Each row is a point on a landscape with many valleys, with its height.
From any point a ball rolls to the lowest of the 2 points nearest to it. It stops when none of these is lower. Distance is the straight distance between rows; heights are no part of it.
tovad: [119  71 107 117  65  94 104 109 106 124 104  55 131  71 127  71 152  72
  44  74 109 102]  h=517
buvem: [ 85 102  82  68  74 102  44 108  75  90  75  50 115 100 140 104  86  26
 103  93  90 130]  h=281
Ziri: [ 85  77 120 130  75 100  91 128 153 108  60  75 120 136  78 142  75  58
 117  88 106  91]  h=248
kovav: [120  82 112 117  75 106 103  96 112 102  72  45 119 124 133 105 107  50
  64  82 105 111]  h=679
kefi: [ 88 130 100 105 114 118 108 129 124 121 107 131 139 135 105 140 120  93
 110 110 123 105]  h=467
lur: [139 106  83 107 109 121  95  83  42  69 128  91  85 104 108  89 104 120
  85  76 100 112]  h=581
Zolab: [ 99  63 119 103  97 117  93 101 134  80  74  80  69 120  72 112  63  76
  96  82 102  95]  h=366
Katu: [ 91  96 141  71 135 131  97 166  79  95 149 115 106  58 106  96 142  65
  79  65 128  89]  h=389
Sim: [ 95  85 118  79 119 101 124  90 150  96 104 145  86  59  69  85 115 133
  86  95  94  88]  h=310
Ras: [ 94 124  79 111 103  95  68  82  44  93  94  86  85 136 110 111  56 127
 128 122  97  97]  h=325
sakev: [ 98  76 112  84 109  53  89  51 111  78  40  92  76  79  69  97  63 120
 114 125  77  87]  h=514
zakog: [ 82  93 124  90 110 126 116 119 150 108 128 138  99  55  73  90 128 116
  78  82 107  84]  h=227
golob: [ 93 140  75 175  93  73 126 101 124  99  91 101 103 131  82  93  95 111
 146 106  91  71]  h=693
kufer: [111  98  93 100  75  63 108  61 102 106 105  97  87  74 105  71  99 135
 104 119  71  88]  h=317
Mego: [118  80  95  65 149 135 100  91  85  53 105 117  47 104  59 110  79 104
  87  80 114 108]  h=530
Kimu: [ 98 111  80  64 102 110  80  85  33 107 137 103 105  77 123  86 112 122
  84 114  89 131]  h=297
gagi: [ 90  82 113  57 128  67  93  61 106  79  66 116  88  73  86  99  79 128
 112 135  76  98]  h=480
pani: [103  93 109 137  86 113 132  92 177 110  96 107  90  77  74  76 122 105
  79  63  83  83]  h=246
semuz: [108  71 120  98  97 126 101 127 113  99 121  78 112  67 116  93 135  69
  60  62 117 101]  h=507
tilef: [ 70 103 113  95  76  73  80 136 140 140  88  84 154 114 121 140 111  60
 128 116 107  95]  h=139
geduv: [ 96 106  90  98  94 103  60  82  68  88  83  79  88 121 112 113  64 101
 115 102  98 108]  h=293
Zokuz: [101  87  90  60 102 114  72  87  72  72 109  77  86  70 125  91  96  70
  90  83  97 126]  h=126
Feva: [ 74  96 104 115  88  55 102  74 100  99  65  98  84 105  77  98  57 137
 153 139 100  79]  h=553
Nutak: [ 96 123  84  99  74  68  75 107  74 138  97  90 148 131 141 122 115  98
 118 133 108 113]  h=125
ror: [ 80  96 110  71 124  93 124  83  95 117 105 151 105  71 104  80  90 147
 110 158  95 114]  h=427
Melen: [104 110  91  65 110 106  99  75  36 106 131 129  99  76 118  75  97 147
  89 145  86 127]  h=339
zutu: [136  66  85 123  99 126 127  74  58  74 103  49 102  94 132  76 116  70
  63  54 120 117]  h=636
Pibu: [ 92  92  90 115 113  89 125  93 132  98  62 126  57 126  23  99  66 127
 131 104 103  67]  h=750
luzok: [ 94 101  95  85 132 120 112  97  89  92 106 142  67 122  65 110  72 137
 108 119 107 103]  h=471
fir: [117  78  94  79  96 110  89  84  77  86 120  76  90  68 117  80 113  96
  77  79  96 119]  h=229
tusat: [107 124  80  96 116  94 109  69  33  96 124 129  89  94 116  75  78 156
 104 142  86 106]  h=373
noni: [ 89  92 107  76  75  84  61 127  94 110  87  44 127  95 145 111 105  20
  86  91 101 126]  h=330
pufon: [ 87 105 102  89 133 115 143  84  98 113 119 167  97  73  88  68  98 163
 104 140  97 110]  h=399
mezug: [108  73  95  86  59  57  84  59 102 110  82  63  90  72 118  70  91  95
  87 105  73 110]  h=328
kal: [ 85  91 122  72 109 117  93 130 122  96 119 109  93  86 100 117 104  87
  91  90 106  97]  h=206
vegu: [ 81 115  88 138 101 107 109 119 127 112  85 116 115 148  77 127  95 106
 138 106 111  86]  h=432
vipad: [138  81  97 121  82 111 107  84  77  93  88  42 115 116 139  95 116  59
  65  73 113 120]  h=661
nabav: [127 131  91 135 113 134 125 115 119  95 109 123 105 126  75 109 133 105
  81  62 106  97]  h=639
leru: [ 85  57 129 116  78 112  86 109 143  94  59  66  93 128  72 123  55  58
 102  86  98  93]  h=308
bugu: [105  57  97  85  64  73  91  80 105 114 102  58  96  54 128  64 116  83
  65  90  85 116]  h=403
fego: [111  93  96 104 106  96  90  80  91  78  80  92  56 125  71 103  57 117
 111  88  99  90]  h=716
zopul: [ 84 133 101  97 111 117 111 133 103 139 120 132 155 112 120 123 139  99
  97 123 125 113]  h=486
sov: [ 77 116  95 114 112 115  99 129 111 114  93 125 127 153  92 139  93  99
 133 121 122 100]  h=449
Nis: [109 105  99 152  72  92 125  89 164 117  91  97 103  95  94  77 121 101
  97  78  70  79]  h=322
kamot: [ 74  82 140  54 130 113 108 139 133  91 118 126  78  79  80 115  89  80
  96  92 100  90]  h=63
lized: [ 93 103  96  95 110 111 109  90  96 102 118 135  95 106  89 102  91 136
 109 123  96  98]  h=444
dusof: [114  94 114 113  76 104 102 124 125 123 110  84 135  73 113  89 152  76
  56  73 118  99]  h=551
Veba: [105 117  70 106  68  60  64  88  59 133  97  71 126 124 143 106 101 100
 115 133  88 114]  h=161
Sizub: [ 92  97 110  82 134 115 140  83 128  95 109 164  86  66  61  81 113 153
  91 117  92  95]  h=359
soga: [ 93 134  76 132 102  88  93 101  62 103 101 103 103 151 113 114  72 127
 137 126 112  88]  h=348
buz: [101  48 113  99  72  96 104  91 113 110 104  46 104  60 131  68 121  62
  57  76 102 113]  h=461
lop: [107 108  83  83  96 107  69  86  53  97 116  86  99 106 128 107  94 108
  95 110  94 117]  h=243
Rabus: [129 142  80 152 104 111 124 109 112  94  96 116 107 143  89 115 114 103
  97  78 103  88]  h=657
gofed: [ 79 101 135  64 124 128  90 157  93  97 140 120 100  78 113 118 117  69
  88  89 114  94]  h=309
mamo: [ 90 106 126  71  97  91  68 158  95 114  95  72 123 101 144 136 114  22
  93  87 110 111]  h=379
vinaz: [ 75  77 149  37 143  95 107 124 122  79  97 127  66  56  84 108  90  77
  98 102  89  92]  h=138
livo: [113 118  90 103 107  97 120  73  75  91 122 134  80  94  94  81  90 151
 104 122  87  89]  h=412
limu: [131  88  91 116 114 138 102 110  99  75 103  95  83 134  86 114  98  94
  81  63 114 101]  h=595
les: [125  89  97 103  81  95 101  79  96  96 111  86  88  81 113  80 108 115
  83  92  86 102]  h=312
pusu: [128  74  90  89 139 149 108 100  85  56 113 107  57 114  77 109  88  94
  81  56 120 116]  h=563
ros: [ 86  98 119 123  74  86  91 130 162 128  73  87 142 133  98 140  98  59
 120  95 113  92]  h=197
pori: [ 87  93 107  63 123  74 104  63  93 103  91 132  94  75  97  90  84 141
 111 151  84 103]  h=452
rosar: [ 83 130  97  81  85  73  83 132  90 151 111 103 165 117 141 134 125  76
 105 141 120 121]  h=81
dis: [ 93 101  99 125  88 105  99 107 134 107  90 102 105 127  87 122  91 103
 120  93 103  83]  h=408
tar: [ 90 109  83 153  98  73 138  86 147  94  71 110  65 118  34  84  71 119
 140  98  89  65]  h=733
Zat: [ 85 145  75 150  99  78 114 105  81 116  97 105 130 148 113 103  99 124
 154 149 116  93]  h=369
Lugil: [136 137  96 107  98 121 109 116  75 108 122 107 140 112 111 109 151 106
  69  79 120 112]  h=527
kazot: [ 67  89 150  21 132  88  91 125 103  82  92 117  69  39 111  93  99  62
 105  98  83  98]  h=288
zozu: [108 134  70 109 117  97  95  77  27  86 108 112  76 120 114  87  61 144
 115 133  91 100]  h=402
lebu: [ 76 109 105  84  71  62  80 138 121 154 105  91 155  99 134 121 131  67
  99 126 105 104]  h=137
Sinur: [144 105  94 126 111 143 125 111 100  77 115 104  95 118  82 100 128 103
  73  55 110  97]  h=620
reg: [111 138  75 154  99  92 119 102 108  95 103 113  90 132  84  99  94 119
 120  98  94  73]  h=676
Sep: [111 116  86 132  99  87 104  88  84  82  96 102  68 129  82  96  67 126
 116 106  95  72]  h=697
kegol: [ 61 101 125  21 119  97  74 123  87  80  95 105  77  52 122  93  91  49
 116 101  81 113]  h=378
biguf: [116 149  90 113 103 117 114 114  82 122 118 129 146 122 115 117 140 116
  90 103 116 110]  h=506
foli: [ 92 100 114 115  98 123 118  98 157 112 120 126 103  53  72  73 142 120
  73  65  99  83]  h=135
lizon: [ 95  89  92  68 143 132  93  98  81  71 101 126  56 121  54 118  67 114
 102 102 109 105]  h=498
Pamum: [140 119  88 105  98 122 105 101  51  91 132  96 121 103 112  96 138 119
  75  78 107 113]  h=550
Mugo: [151  91  77 118 107 126 106  79  41  66 119  62  94  98 123  84 113  89
  78  62 111 124]  h=610
nivod: [ 79 117  87 161  82  56 130  84 139  94  83 105  82 110  62  79  82 123
 159 118  87  66]  h=715
dade: [ 95  95  74  61  91 116  50  82  68  71  85  59  91  82 133  89  82  50
 102  87  98 137]  h=218
kiton: [ 76  84 110  91  99  46  92  63 102  90  42  92  86  85  67 104  56 133
 144 136  87  84]  h=536
Lare: [ 89 109  80 101  69  60  74  76  68 127 102  81 113 105 128  94  84 120
 126 137  78 105]  h=202
Pipu: [109  82 128  93 114 136 101 141  96  94 139  93 116  51 101  85 150  74
  64  54 136  95]  h=459
seso: [100 111  95 142  76  94 117  98 149 113  90  99 113 115  94 102 111  99
 112  89  89  85]  h=372
lar: [ 97  90  89  95  61  48  80  66  96 126  96  83  99  87 121  86  90 118
 116 129  70  98]  h=251
Fumus: [102  71 108 125  96 117 114 109 162  98  74  96  72 127  51 106  77  90
  96  75  96  79]  h=425

Two balls start at each pair of points below. Name the first point that both come to, or write -.
tar / Zat -> lop
biguf / limu -> -
bugu / kufer -> lar

Where does a ball stop that starts at each point below?
tovad -> rosar
Fumus -> rosar
pufon -> foli
dusof -> kamot
pusu -> lop
zutu -> foli
Feva -> foli
kiton -> foli
